A landscape with many valleys, sampled at points; each row gives a point and its height.
A ball rolls from a point to the lowest of its 2 nearest points, and stops where none of them is lower. Distance is the straight distance between rows; heights are no part of it.
<1937>: [143 192 148 142 131 180 127 100 103 201 135 160  93 128  82  67 125  83
 154  73 130 186  76 120]  height 491
<2250>: [140 115 101  75 128 123  65 176  75  73 103 151 107  95 150 118 147  64
 138 197 166 123 140 164]  height 212
<223>: [109 108 121  62 158 123 109 173  98  88  99 148 116 104 104 111 138 100
 183 152 120 127 142 153]  height 743
<279>: [131 163 156 150 121 148 132 125  78 164 100 155 153 140 112 115 122  86
 134 100 168 173 152 105]  height 433
<224>: [105 180 119 107 164 128  90 146  95 170  95 139 113 161 104  88 126 108
 141 121 135 150 129 130]  height 619
<207>: [101 154 128 120 114 136 154 122 122 178 107 144 164 118 108  83 116 139
 113 105 135 133 131  78]  height 703
<120>: [108  99 150 120 116  97  78 147  64  56 123 120 109 156 120 147 177 122
 176 189 141 114 173 135]  height 490
<1122>: [114  53 102 211  90  90 116 137 140  50 209 112 147 124 150 179 145 181
 121 139 133  75 185 158]  height 110
<2006>: [174 103 138 106 134 143 160  94 170 161 161 124 123 103 166 125 102 134
 116 103  83 117  90 119]  height 300
<47>: [135 127 138  89 159 146 112 164 117 100 134 119  93 101 149 132 153  87
 117 138  96 127  97 130]  height 612
<750>: [125 188 103 119 124 153 156 116 130 152 110 135 130 129  94  98 115 141
 135 101 131 178  70 105]  height 28
<727>: [135 150 118  99 140 130 162 135 160 143 142 153 147  89 123 132 120  94
 108 125  73 129 115 105]  height 107
<393>: [ 99 159 157 114 159 168 142 123 123 160 144 164 124 116 108 112 117  93
 149 148 124 141 137 100]  height 152
<1511>: [114 121 169 191  92 103 155  95 145 134 115  73 156 157  89 118 116 192
 127 109 161 134 144 104]  height 31
<289>: [162 109 155 158  93  99 189  20 172 170 130  72 158 101 117 168  59 145
  95 112  85  72 104 140]  height 294
<1505>: [146  74  74 163 105 122 145 133 165  86 160 111 161 128 191 149 130 156
  85 135 137  97 139 130]  height 309
<1850>: [148 144 104 142 125 103 151 140 164 111 133 129 148 150 153 164 121 124
  91 103 109 132 137 123]  height 316
<1997>: [140 170 168 125 108 141 155 110 158 171 118 147 141 136 113 125 114 122
 151  65 123 153 149  86]  height 518
<936>: [155 152 166 156 112 147 135  69 118 158 148  69 141 132 104 126 142 130
  80 109  96 123  81  62]  height 218
<1757>: [126 189 149 126 129 149 141 135 102 174  96 190 126 122 114 119 129 123
 178 102 157 192 147 110]  height 464
<2085>: [125  50 104 183  93  96  87 157 133  55 188 100 154  99 170 152 154 152
  92 139 120  47 170 142]  height 147
<1178>: [134  55 143 134 133 136 157 107 138 117 129 159 156 126 123 132 113 147
 146 114 140 160 174 159]  height 640
<1393>: [146 164 157 162 133 144 166 118 136 138 128  89 158 135 103 135 134 140
 110 100 136 125 121  90]  height 366
<1149>: [142 141 129 122 136 153 173 106 187 200 138 179 148  75 119 119  89 129
 130  81 105 123 135 141]  height 661
<1264>: [122 101 129 161 122 127 115 152 143 100 111 157 154 160 140 168 143 182
 154 119 181 134 190 142]  height 453
<1389>: [109 146 120  83 136 151 149 146 130 193 135 187  80 107 108  82 138 104
 137 115 111 156 114 151]  height 622
<329>: [129 106  90 100 158 154  91 169 123  85 144 174  76 114 186 129 122  72
 108 147 137 137 125 171]  height 585
<2126>: [152 119 151 121  97 147 157 121 147 169 130 150 144 158 123 106 124 140
 157  64 120 136 145 118]  height 544
<1475>: [128 194 146 132 152 148 132 120 127 183 128 115 105 133 112 124 110 103
 107  60  90 140 105  99]  height 434
<574>: [134 111  78  87 107 116  68 194  76  52 107 145 132  99 156 126 158  82
 119 160 140  97 142 154]  height 129
<2073>: [145 150 105  65 154 131  55 166  61 106  91 140  76  95 144 115 150  59
 145 183 144 133 107 173]  height 290
<113>: [140 124 166 148  95  97 163  62 153 150 116  59 148 135 104 130 118 176
 121  90  98  84 127  87]  height 179
<1854>: [119  77 161 144 131 104 154 128 108  98 128  97 130 155 121 124 148 149
 131 132 126 138 143 140]  height 683
<415>: [163 115 103  97 146 128 153 133 192 169 162 161 104  71 172 143 100 111
 111  99  76 111 109 146]  height 332
<353>: [132 106 125 107 139 106  97 164 113  75 146  95 138 136 129 135 155 110
 114 138  82  92 134 114]  height 579
<1315>: [145 108  81 118 135  95 107 139 183  90 150 132 145 106 159 149  94 123
 100 111  74  90 113 122]  height 624
<1292>: [127  81 100 100 146 137  91 167 128  76 116 191  95 127 168 141 122 104
 140 134 162 147 172 183]  height 520
<1594>: [154 170 100  72 142 140  64 151  65 158  89 165 104 153 120  95 144  54
 170 172 175 130 118 188]  height 601
<888>: [129 139 117 136 145 134 112 148  64 101  85 143 144 141 131 139 140 125
 176 156 171 141 136 142]  height 431
<481>: [119 159 135  97 153 165 117 155  91 179 109 210  68  95 117 109 141  92
 183 155 155 187 139 185]  height 571
<399>: [151 153 136 128 115 130 184 107 148 160 126  87 130 133 116 163 110 149
 114  60  82  95 114 109]  height 255
<894>: [134  30 151 146 116  97 149 115 148  99 142 118 140 142 135 141 132 170
 146 127 117 130 165 152]  height 662
<1484>: [121 220 151 143 136 166 120  94 112 192 130 137  95 139  83  99  93  96
 130  50 118 182  97  87]  height 462
<69>: [149 103 114 108 122 139 188 141 175  96 144 121 138  91 144 167 125 109
 103 128 105  93 144 133]  height 109
<1628>: [105 114 128  89 122  98  98 153 130 108 102 120 115 157 139 117 158 166
 153 126 123  92 134 119]  height 671
<1545>: [152 108 136 121 140 130 145  87 149 167 158  89 130 140 146 113 126 131
  88  82  82 108  83 129]  height 269
<386>: [125 143 118 137 135 119 152 156 162 153 121 158 128 157 156 146 124 125
 111 110 146 154 159 136]  height 363
<691>: [130 171 106  84 178 146  70 157  66 153 115 165  81  88 128 109 139  62
 138 182 138 157  79 168]  height 231
<35>: [106 167 153 117 136 137 108  85  71 150  84 171 129 140  87  94 119 108
 196 165 175 174 128 107]  height 429
<1774>: [151 178 143 143 104 144 179  49 177 206 114  69 145  99  88 114  63 131
  80  59 101 107  91 117]  height 160
<947>: [117 143 134 132 116 107 105 119  68 131  92 124 152 172  92  87 152 116
 139 175 171 165 118 119]  height 406
<1503>: [135 158 169 117 135 117  94 132 126 127 105 160 119 161 125 139 134 107
 174 150 139 177 147 119]  height 525
<241>: [132  75 108 120 116 128  62 166 110  53 109 146  77 128 200 141 157 113
 140 186 187 132 152 171]  height 719
<230>: [151 124 139 120 121 123 131 119 126 148 148  59 138 152 124 113 150 121
  65  96  86  99  78 115]  height 241
<361>: [153 132 126  97 132 167 111 157 119 118 129 123 159 127 126 106 162 111
 150 115 108 106  94 110]  height 758
<898>: [152 165 132 104 139 153 160 127 169 227 149 143  99  71 120 103 120 123
 104  93  70 151  81 135]  height 375
<1783>: [105 103 121 166 150 134 122 139 155 101 151 132 126 136 179 169 124 147
  97 152 154 109 157 123]  height 227
<299>: [132  67 100 109  97 132  74 163 124  46 137 143  97 113 193 120 145 123
 102 164 164 113 140 151]  height 761
<1809>: [143 126 104  86 132 119 136 175 144 139 133 170 126  81 167 130 128  91
 105 132  88 119 144 108]  height 138
<1252>: [145  97  98 209  74  65 121 117 176  97 182  47 161 104 133 177 132 195
  94 141 101  37 133 159]  height 193
<1740>: [131 140 130  86 144 145 117 147  56 160  81 198  99 104 126 119 134  89
 199 155 171 170 156 189]  height 537
<776>: [132 120 115 169 142 110 111 151  87  79 123 119 163 156 131 145 140 148
 151 124 160 135 134 128]  height 369
<984>: [126 138 115  93 142 157 157 140 181 172 134 194 127  94 147 123 100 139
 142 107 121 128 149 137]  height 649
<1348>: [138  93 127 140 139 139 116 128 127 114 136 111 169 140 137 104 147 128
 121 118 126  96 117 113]  height 773
<1490>: [135 101 126 133 148 126 106 162 123  88 118 150 141  80 172 154 123 149
 154 129 142 121 138 120]  height 806
<1792>: [143 200 142 111 111 135 141 129 115 180  86 132 119 109  83  78 130 119
 121 100 124 196  85 100]  height 68
<346>: [115 164 120 127 101 129 185 102 160 176 116 104 166 115  90 102 109 145
  84 119 112 118 111  83]  height 694
<893>: [107 119 145 147 150 135 142 107 134 131 136 127 128 151 160 152 135 149
 111 145 140 135 123 101]  height 196
<997>: [135 126 116 113 122 102  76 147  70 116  99 111 141 165 123 101 166  94
 138 187 166 142 123 145]  height 368
<1223>: [152 132 115  96 117  96  59 161  67  79  86 126 116 148 142 133 173  75
 150 205 174 117 135 164]  height 303
<1821>: [106 209 123 112 151 167 122 138 130 189 131 141  82 129  79 102 138  81
 123 133  97 172  84 114]  height 181
<1662>: [162 112 126 190  79 106 159  64 157 147 157  48 152 125 145 179 103 173
  89 116  96  37  96 124]  height 305
<1257>: [142  42 104 125 122 128  83 149 141  54 173 135 121 109 191 129 123 120
  86 136 130 113 140 164]  height 787
<965>: [142  98 129 152 123 119 169  78 192 152 133 116 155 117 119 151  69 188
 127 104 125  86 133 148]  height 96
<2031>: [ 98  79 144 172 141 113 116 144 112  76 155 135 139 157 126 165 137 131
 131 146 140 124 203 137]  height 229
<2263>: [115 146 161 162 123 106  98 116  79 108 121  62 138 183  72 112 168 135
 135 137 130 122 109 103]  height 620
<1810>: [112 133 168 160 105  89  77 110  59 104 111  94 119 204 103 128 165 127
 169 163 160 137 142 109]  height 583
<1147>: [146  99 113 155 127  86 144 162 174  92 126 110 122 124 164 185 116 144
 100  96 110 105 155 146]  height 253
<2033>: [119 183 186 153 133 158 119 105  86 122  97 114 129 159  78 116 118 114
 175 104 179 162 137  83]  height 83
<644>: [111 211 124 115 146 160 124 121 127 164 135 126 115 153 103 114 125  93
  91 144 122 161  87  84]  height 202
<719>: [118 118 168 119 148 125 138 124 127 128 104  98 118 147  98 101 134 145
 148 125 129 131 129 125]  height 700
<1712>: [122 136  66 116 140 138 159 123 171 174 148 160 131 105 145  95 101 118
 100 115 113 116  90 149]  height 825
<1500>: [112 138 132 128 134 141 190 115 191 167 140 100 119 109 120 158 100 145
  85 129  93  93 118 126]  height 233
<732>: [152 198 149 168 124 153 130 118 122 147 110 106 155 138 119 122 119 129
 133  80 145 147  87  71]  height 331
<406>: [120 190 114  90 148 132  76 138  74 169  86 154 104 161  98  92 128  77
 157 151 172 145 113 154]  height 637
<93>: [135 170 101  93 140 156 138 156 114 166 122 138 109 148 120  84 161 100
 119 136 142 152  77 135]  height 842
<1012>: [129 122 160 112 133 129 170 166 102 127 125 129 141 126  99 129 158  95
 111 121 112 139 142 133]  height 713
<1515>: [136 164 126  97 142 156 112 149  49 137  74 167 129 140 109 137 148  94
 190 155 187 155 145 162]  height 488
<759>: [114 127 140 123 148 109 129 145  83 114 116 123 101 133 147 144 144 104
 119 171 135 172 114 128]  height 650
<297>: [127  83  95 153 144 122  78 157 134  63 140 104 165 119 145 115 146 145
 105 162 157 100 140 149]  height 452
<1829>: [119  76  99 116 110 146 120 176 108  43 122 166 144 129 146 156 150 133
 159 148 145 131 200 159]  height 268
<1770>: [121 225 121 114 134 149 109 139  81 201 113 159  85 136  90  99 141  77
 137 128 142 195  91 135]  height 151
<795>: [128 133 142 146 114 105 180  91 183 150 136  85 156  98 138 174  93 150
  78 136  97  88 122 110]  height 248
<2018>: [141  54  76 134  92 128 153 123 193  73 170 136 132 112 198 159 122 141
  81 134 135  87 154 159]  height 273
<1358>: [150  78 112 183 110  95 131 112 146 111 172  81 165 120 172 141 127 176
  87 125 129  89 118 132]  height 304
<1549>: [147 158  89  85 149 144 134 149 184 188 162 169  83  74 145 109 132 103
 100 106  69 136  82 154]  height 355
<378>: [115 160 165 118 114 139 156  80 128 197 116 114 100 118 100  77  82 137
 136  59 104 163 110  91]  height 334
<1910>: [136  75 114 161 108  79 172  82 187 103 139  88 156 112 132 178  81 190
 123 121 106  60 137 166]  height 125
<1322>: [159 110 159 202  84  91 182  24 191 168 148  72 167 132 112 166  69 153
 106 104 105  87 138 135]  height 328
<1978>: [125 112 163  94 128 128 111 151 113 121  86 189 100 137 131 130 151 104
 164 165 161 176 162 134]  height 567
<1677>: [120 119 127  79 145 125 103 162  89 111 101 128  70 162 144 131 158  74
 139 146 151 150 123 182]  height 519
<966>: [117  81  95 141 148 124  82 174 138  55 127 146  96 152 168 154 114 118
 115 134 157 120 177 180]  height 435
<1736>: [155 182 136  79 156 159 104 163 103 143 114 137 131 106  96 111 155  86
 148 123 104 133  93 115]  height 744
<964>: [137 111 131 122 101 142 158  95 152 180 144 152 146 144 152 124 113 147
 129  78 118  86 154 107]  height 568
<523>: [150 171 173 182  98 141 152  55 154 166 131  78 146 113 119 133 110 164
 107 113 123 102  95  44]  height 183
<1187>: [116  65 113 148  97 101  86 162 124  69 145 129 149  98 179 153 156 148
 100 156 137  80 194 109]  height 187
<777>: [113 105 168 211  87 102 159  83 118 123 131  98 160 152  99 143 124 218
 161  87 163 140 170 106]  height 67
<427>: [134 117 159 150 124 132 119 113  83  89 112 146 151 179  92 133 129 145
 208 111 169 154 165 125]  height 239
<2212>: [117  65 129 178 101  99 100 156  48  48 144 122 129 129 145 164 183 154
 159 180 174 129 181 168]  height 323
<773>: [156 121 106 104 129 140 188 143 175 132 138 142 162  71 138 143 113 125
 113 119 101 129 130 137]  height 81
<2069>: [141 158 161 119 126 119 134 128 124 151 114 165 134 144 131 135 129 131
 168 110 130 163 126  81]  height 492
<1155>: [112  59 107 160 100  97  74 152  75  28 161 129 115 147 162 156 167 126
 135 165 165 112 188 164]  height 251
<1192>: [109 131 140 107 168 124 131 144 121 112 121 126  89 109 143 138 125 128
 124 143 106 155 107 139]  height 630
<1124>: [115 110 167 171 118  81  92 135  75  84 124 101 137 164 100 150 174 138
 160 174 147 132 158 115]  height 546
<2082>: [130 101 141  98 114  89 111 139 167 129 126 112 133 151 137 129 140 158
 143 109  94  92 143 108]  height 654
<868>: [139  95 124 112 123 133 153 108 135 137 152 160 125 171 143 121 122 114
 129 126 124 172 115 146]  height 873
<897>: [123 104 143 136 137 146 160 117 175 139 128 154 156 129 108 124  98 135
 131 117 140 132 173 134]  height 623
<1220>: [127  78 130 221  72  59 130 112 155 112 184  48 152 137 119 171 149 204
 112 126 111  65 146 150]  height 172
<821>: [ 82 129 151 129 160 148 160 114 108 138 141 133 121 140 118 135 110 118
 123 145 123 122 151 103]  height 173
<1376>: [153 175 146 130 117 164 155  73 117 191 146  96 128 107  91 109 120 104
  86  92  86 150  52  67]  height 250
<881>: [128  99  91  95 146 147 138 115 178 130 161 132 137 130 145 103 108 132
 102 124 111 100 112 149]  height 816
<456>: [124 189 142 172 134 123 122 125  80 130 105 111 134 161 113 137 136 112
 122 119 147 175 102  83]  height 277
<1965>: [131 164 122 135 142 142 148 142 143 179 125 134 114 143 126 126 116 104
  92  96 111 138 118 128]  height 402
<801>: [170 116  98 145 104 121 164 121 196 112 127  52 149  88 141 182 124 148
  69 134  99  36 101 147]  height 513
<1013>: [143  88 125 109 121 112  69 169 128  56  90 149 114 147 161 133 149 116
 154 186 182 168 157 183]  height 658
<1179>: [104 120  99 117 135 102  97 168  64  74  97 120  89 177 156 148 154  95
 126 161 156 138 154 173]  height 432
<1231>: [143 102  92 147 102 110 117 132 196  74 147  59 152  88 159 148 125 165
  70 148 117  54 103 130]  height 497
<1489>: [119 127 122 109 125 103 105 151 144 101 107 132 141 114 147 128 147 137
 109 175 130 139 115  99]  height 657
<2170>: [105 117  84  76 138 148  78 173 133  57 133 124  98  97 154 116 121 107
 108 129 113  84 128 144]  height 115
<607>: [126 124 162 153 115 142 185  38 157 132 140  95 125 150 101 140 101 172
 149  95 119 133 103  90]  height 113
<1115>: [133 111 149 183 121 126 154  94 175 126 120  87 173 122 103 132  90 193
 129 102 149 113 144 130]  height 66
<125>: [114 145 122 102 146 167  99 126 107 137 121 200 117 149 126 104 125 102
 177 190 175 173 121 144]  height 483
<1523>: [131  98  94 157 112 117  99 175 121  53 101 159 139 162 140 172 149 154
 160 157 181 150 195 166]  height 377
<873>: [106 197 133 112 132 167 133 128 104 206 117 209  71 103  83  81 128 103
 194 149 157 213 125 157]  height 551
<1101>: [142 101 117 113 109 108 147 179 121  91 109 134 144 128 128 127 159  95
 110 144 131 137 152 153]  height 740
<625>: [ 94 100 149 134 143 141 137 129 105  97 132 148 139 173 110 151 136 127
 152 164 156 137 195 134]  height 240
<1428>: [150 150 124 102 118 120 177  93 162 189 135 112 129 103 118 143  97 139
 108  70  60  94  85  97]  height 284
<2138>: [123 148 114 117 119 104 150 146 158 156 120 108 174 137 112 119 136 149
  86 143 103 129 114  97]  height 684
<310>: [106 163 166 156 126 136 138 110 133 129 103 121 142 160  63 112 105 145
 147  91 164 158 155 107]  height 27
<2112>: [132  62  93 116 154 143 122 136 145  82 167 125 118 125 164 121 114 123
 101 147 124 112 110 155]  height 805
<1599>: [115  99 134 157 115 133 133 122 141 106 111 130 149 159 144 129 120 197
 145 124 176 122 154 123]  height 482
<606>: [136 162 151 134 163 174 142 104 129 182 145 151  93 130 114  87 106 108
 141 110 126 188  78 132]  height 517
<1305>: [116 124 107  95 146 123 112 142 102 104 140  91 119 113 125 129 143 111
  97 142  72 107  92 109]  height 595
<2217>: [128 149  90  85 146 156 144 143 159 174 134 136 132 107 118  84 137 133
  97 128 119 129  78 132]  height 832
<1019>: [112 102 125  55 131 130 107 161 102 118 104 161  59 124 144 110 151  96
 141 173 151 150 139 186]  height 563
<532>: [130  94  93 149 128 106  72 160 161  75 141  91 137 100 176 135 136 172
  91 142 121  72 123 121]  height 478
<2241>: [111 122 140 137  89  84 130 138 143 116 118 113 167 141 119 120 165 145
 107 166 118 124 139  90]  height 672
<603>: [138 116 152 142 149 143 158  76 142 145 140 118 129 129 120 120  95 164
 153  97 136 139 102  99]  height 142
<461>: [111 109 111 133 150 112  99 177 100  79 116 117 102 148 163 145 142 100
  94 136 141 113 150 148]  height 341
<2264>: [148 146 164 120 146 134 155 152  93 151 119 141 117  94 128 120 152 101
 118 119 117 156 122 105]  height 696
<1314>: [148 111 132 203 104  97 139  79 143 147 157  69 180 126 138 151 120 179
  79 121 113  79 118  98]  height 275
<1108>: [114 106 131  82 140 147  84 150 106 120 128 146 100 142 166 120 158 134
 154 130 140  88 142 133]  height 693
<1577>: [125 128 133 112 131 148 130 145 146 132 116 167 151 125 104  98 120 126
 151 115 148 150 164 138]  height 606
<548>: [102 155 121 125 120 107 133 123  86 142  98 129 150 151  93  77 135 125
 106 154 138 168  93 100]  height 430
<734>: [114 162  96  72 171 160  79 170 137 143 151 156  81 123 134 104 131  93
 114 134  97 121  96 138]  height 206
<1085>: [107 178 144 126 150 179 136 108 140 177 136 179  90 131  85  79 109 109
 164 133 153 200 106 138]  height 534
<2192>: [129 108  82  88 146 110 108 151 158  95 160 119 125  94 143 129 123 106
  84 129  65  87  96 125]  height 608
<738>: [120 172 119 115 144 167 179 122 173 221 131 186 127  79 103  80 104 147
 142  91 136 162 127 137]  height 673
<1502>: [125 142 135 109 143 119 109 153  57 148  99 141 129 117 141 118 148  83
 119 150 127 150 123 126]  height 674
<989>: [105 136  84  75 157 146  88 137 102 123 115 193 103 125 152 105 132 108
 160 204 178 151 125 154]  height 510
<958>: [143 168  99 113 134 159 183 111 134 184 130 113 130 121 112 111 122 146
 125  78 113 135  46 104]  height 62
<1204>: [113 126  87  81 156 144  83 184 161 102 124 151  99 115 128 110 113  81
 113 138 101 107 132 148]  height 165
<1039>: [105 167  78  81 173 171  99 148 120 153 155 176 108 107 131  98 127 107
 153 147 111 127  77 133]  height 226
<1550>: [136 138 117 115 121  90 158 135 167 118 116  97 164 123  99 131 117 153
 113 115  73 109  98 100]  height 695
<1291>: [ 94 195 174 114 115 141 100  81  86 163  97 157  92 149  70  75 103 104
 176 122 164 194 129  83]  height 398
<1844>: [149 129 157 159 122 124 199  54 179 183 137  85 143  81 135 180  71 147
  95 117  94  95 118 114]  height 267
<1514>: [134 131 108 104 134 143 135 140 136 129 131 157 121 175 124 101 135  90
 129 141 137 172  96 144]  height 857
<624>: [136 161 116 140 113 130 191  64 202 208 135 111 147 105  98 127  63 142
  99  96 101 103 106 138]  height 194
<1893>: [131  83 148 121 125 142 119 122  79 114 121 167 164 156 124 125 136 137
 209 125 149 149 173 121]  height 302
<1206>: [132 143 179 166 134 166 154 107 108 163 127 119 138 137 118 125 133 119
 116  92 154 146 139 111]  height 393
<914>: [131 160  81  80 139 149  65 177 103 142  92 170 113 134 153  89 140  93
 150 142 165 120 122 170]  height 555
<2003>: [118  93 114 195  93  82 120 133 133  87 160  77 159 157 120 163 157 187
 129 127 122  87 152 137]  height 141
<597>: [132 100 140 154 123 122 130 107 131 111 165  53 139 149 132 150 154 137
  82 115  83  65 115 125]  height 209
<318>: [126 130 178 143 109 108 145  94 122 154 128 110 149 121 112 121 120 165
 138  76  87 110 149  74]  height 211
<1896>: [131  83 130 183 146 104  99 152 122  52 133 105 158 126 142 144 145 155
 130 158 174 133 148 160]  height 421
<1719>: [163 118 155 135 100  93 168  70 171 157 135  81 148 139 124 162 100 155
 127  71  86  95 116 117]  height 214
<2234>: [109 139 150  74 146 137 128 144  98 128 100 122 114 115  98  86 134 124
 172 133 115 138 120 135]  height 715
<14>: [134  89 113 149 111  74 145 129 172  69 159 112 116 130 168 196 108 165
 139  97  90  87 156 137]  height 195
<1601>: [131 138 109 127 126 125 207  89 219 166 132 133 146 106 127 156  65 133
  94 131 106 107 117 159]  height 216
<1287>: [110 146 163 112 128 117 156  88 146 178 116 119  92 147  98  96 108 145
 140  99 114 181 109 111]  height 353
<1353>: [128 179 122 128 153 133 104 140  99 127 128 118 128 150 125 135 129 114
  95 133 115 145  88  94]  height 230
<284>: [ 84 134 163 149 144 141 137 102  82 113 132 123 138 173  94 133 124 124
 145 161 151 149 166 108]  height 201
<501>: [125 209 146 107 116 143 116 130  98 198  72 137 101 151  83  67 137  96
 135 118 175 195 103 116]  height 111
<1309>: [116  79 136 120 124 141 165 155 149  69 144 139 107  87 167 163 139 131
 109 141 126 113 162 137]  height 149
<16>: [123 116  66 106 142 124  70 178  89  41 124 112 120  92 158 123 154  98
 106 148 125  90 108 137]  height 59
<269>: [ 98  61 108 183 112  90 111 156 106  49 178 120 124 155 153 178 146 155
 130 155 136 117 191 151]  height 167
<1059>: [120  95 149 214 102  82 153  95 140 103 163  92 164 152 116 174 133 208
 143 114 134 120 160 132]  height 104
<94>: [122 170 141  97 156 144 143 155 160 138 138 162 125  99 110 138 126  94
 151 135 106 151 131 103]  height 130
<543>: [113 116 119  92 138 130 103 163 134  95 126 170 126  98 153 122 141 100
 139 189 130 147 136 118]  height 638
<1118>: [135  97 145 110 132 110  85 163 117  95 102 150 117 124 150 134 151 120
 156 183 160 152 165 142]  height 607
<362>: [122  97  91  91 128 128 128 161 150 116 151 182 120  91 182 133 115 116
  99 112  95 114 143 144]  height 174
<2136>: [145  69  92 108 110 131 150 138 179  94 164 175 108  82 199 151  90 118
  86 108 109 112 156 154]  height 219
<2083>: [137  93 113 118 114 104 128 115 182 123 151 110 161 113 148 142 102 155
 126 111  90  63 128 115]  height 639
<1056>: [124  73 125 167 117 101  90 142 125  83 183  66 135 134 145 145 163 148
  82 142  94  57 148 134]  height 180
<270>: [123 170 156  95 175 168 110 138  89 139 107 120 109 114  87 105 132 124
 169 112 117 132  93 108]  height 729
<115>: [158 106 155 217  68  89 171  42 170 143 175  41 180 132 107 184 111 168
 105 132 106  47 126 128]  height 333
<1300>: [104 128 158 179 122 111 117  96 128 124 112  94 151 162  75 102 118 168
 145 131 171 150 160 113]  height 63
<1760>: [136 206 117 118 140 181 155 107 127 199 150 116 105 104  77  93 133 103
  84  93  88 166  40 116]  height 270
<1572>: [119 155  93 104 155 120  83 169 131 152 101 161 126 143 131  94 125 112
 139 109 134 133 115 143]  height 591
<1485>: [118 135 139 146 167 139 104 166 144  96 124 138 110 154 166 167 134 112
 114 160 158 139 145 142]  height 272
<1312>: [142 114 121 148 144 139 129 137 149 125 126 125 167  94 164 137 115 159
 119 111 144 101 109 116]  height 788
<2>: [126 144 137 164 138 111 110 117  73 105 117 116 158 154 125 136 138 140
 145 125 148 150 115  87]  height 324
<1052>: [106 134 136 117 140 149 111  90  86 130 108 179 151 136 126 111 123 137
 186 169 166 166 126 105]  height 454
<1058>: [114  64 103 172 105  81 146 124 175  71 167  87 132 120 146 184 106 204
 117 130 101  80 154 151]  height 155
<2256>: [113 110 113 108 156 154 113 165 126 121 112 174 115 127 134 118 115 112
 148 129 159 143 172 174]  height 575
<2163>: [128 134 172 182  81 127 180  24 157 156 134  59 137 128 107 139  98 184
 116 100 116  92 124  70]  height 150
<1449>: [119 165 155 145 128 152 111 108  69 111  96 129 129 186  70 123 123 126
 203 112 179 167 143 127]  height 156
<1834>: [144 119 147 180 108 110 134  88 103 152 158  65 168 132 130 134 143 155
  88 112 102 105 104  68]  height 249
<1271>: [108  56 108 113 108 119 152 141 124  62 140 137 131 114 147 153 151 148
 129 155 130 115 177 142]  height 189
<1053>: [130 123 112  94 137 152 151 148 153 189 152 199  94  95 150 113 129 110
 131 109 105 153 140 149]  height 636
<1197>: [136 217 113 114 165 153  85 154  79 187 109 164  82 103 117 107 149  71
 153 160 152 183  76 153]  height 188
<1665>: [ 83 165 162 124 124 120 131  85  95 161  98 137  99 160  71  79 112 128
 134 104 142 184 117  91]  height 376
<730>: [118  85 142 148 120 115  96 137  46  56 111 140 125 144 135 172 162 126
 187 204 185 137 183 160]  height 405
<837>: [164 176 134 165  90 124 156  37 179 182 104  48 152 106 108 147  72 166
  96  75 100  72  79  96]  height 106
<1154>: [118 106 144 110 116 119 108 160  99  60 128  97 104 148 130 141 179 104
 152 167 111 106 133 130]  height 547
<2237>: [137 175 143 110 107 135 172  71 158 220 141 119 107 117 103 104 100 138
 126  66  74 131  95  96]  height 308
<1849>: [116 134 122  57 141 146 135 163  92 174 111 175  60 135 139  96 157  97
 140 141 120 157 127 168]  height 600

Where does a ball stop that starts at each point below?
<881>: <2069>
<989>: <2163>
<873>: <1511>

Call two points neighbours if one is among the 2 nearest of the other. Go from one point of each pair to the other, from neighbour to neighbour, staying as low as possible. Name the highest point that can't be avoided.
<773> / <269>: <1271>
<16> / <750>: <2073>
<1511> / <310>: <1300>
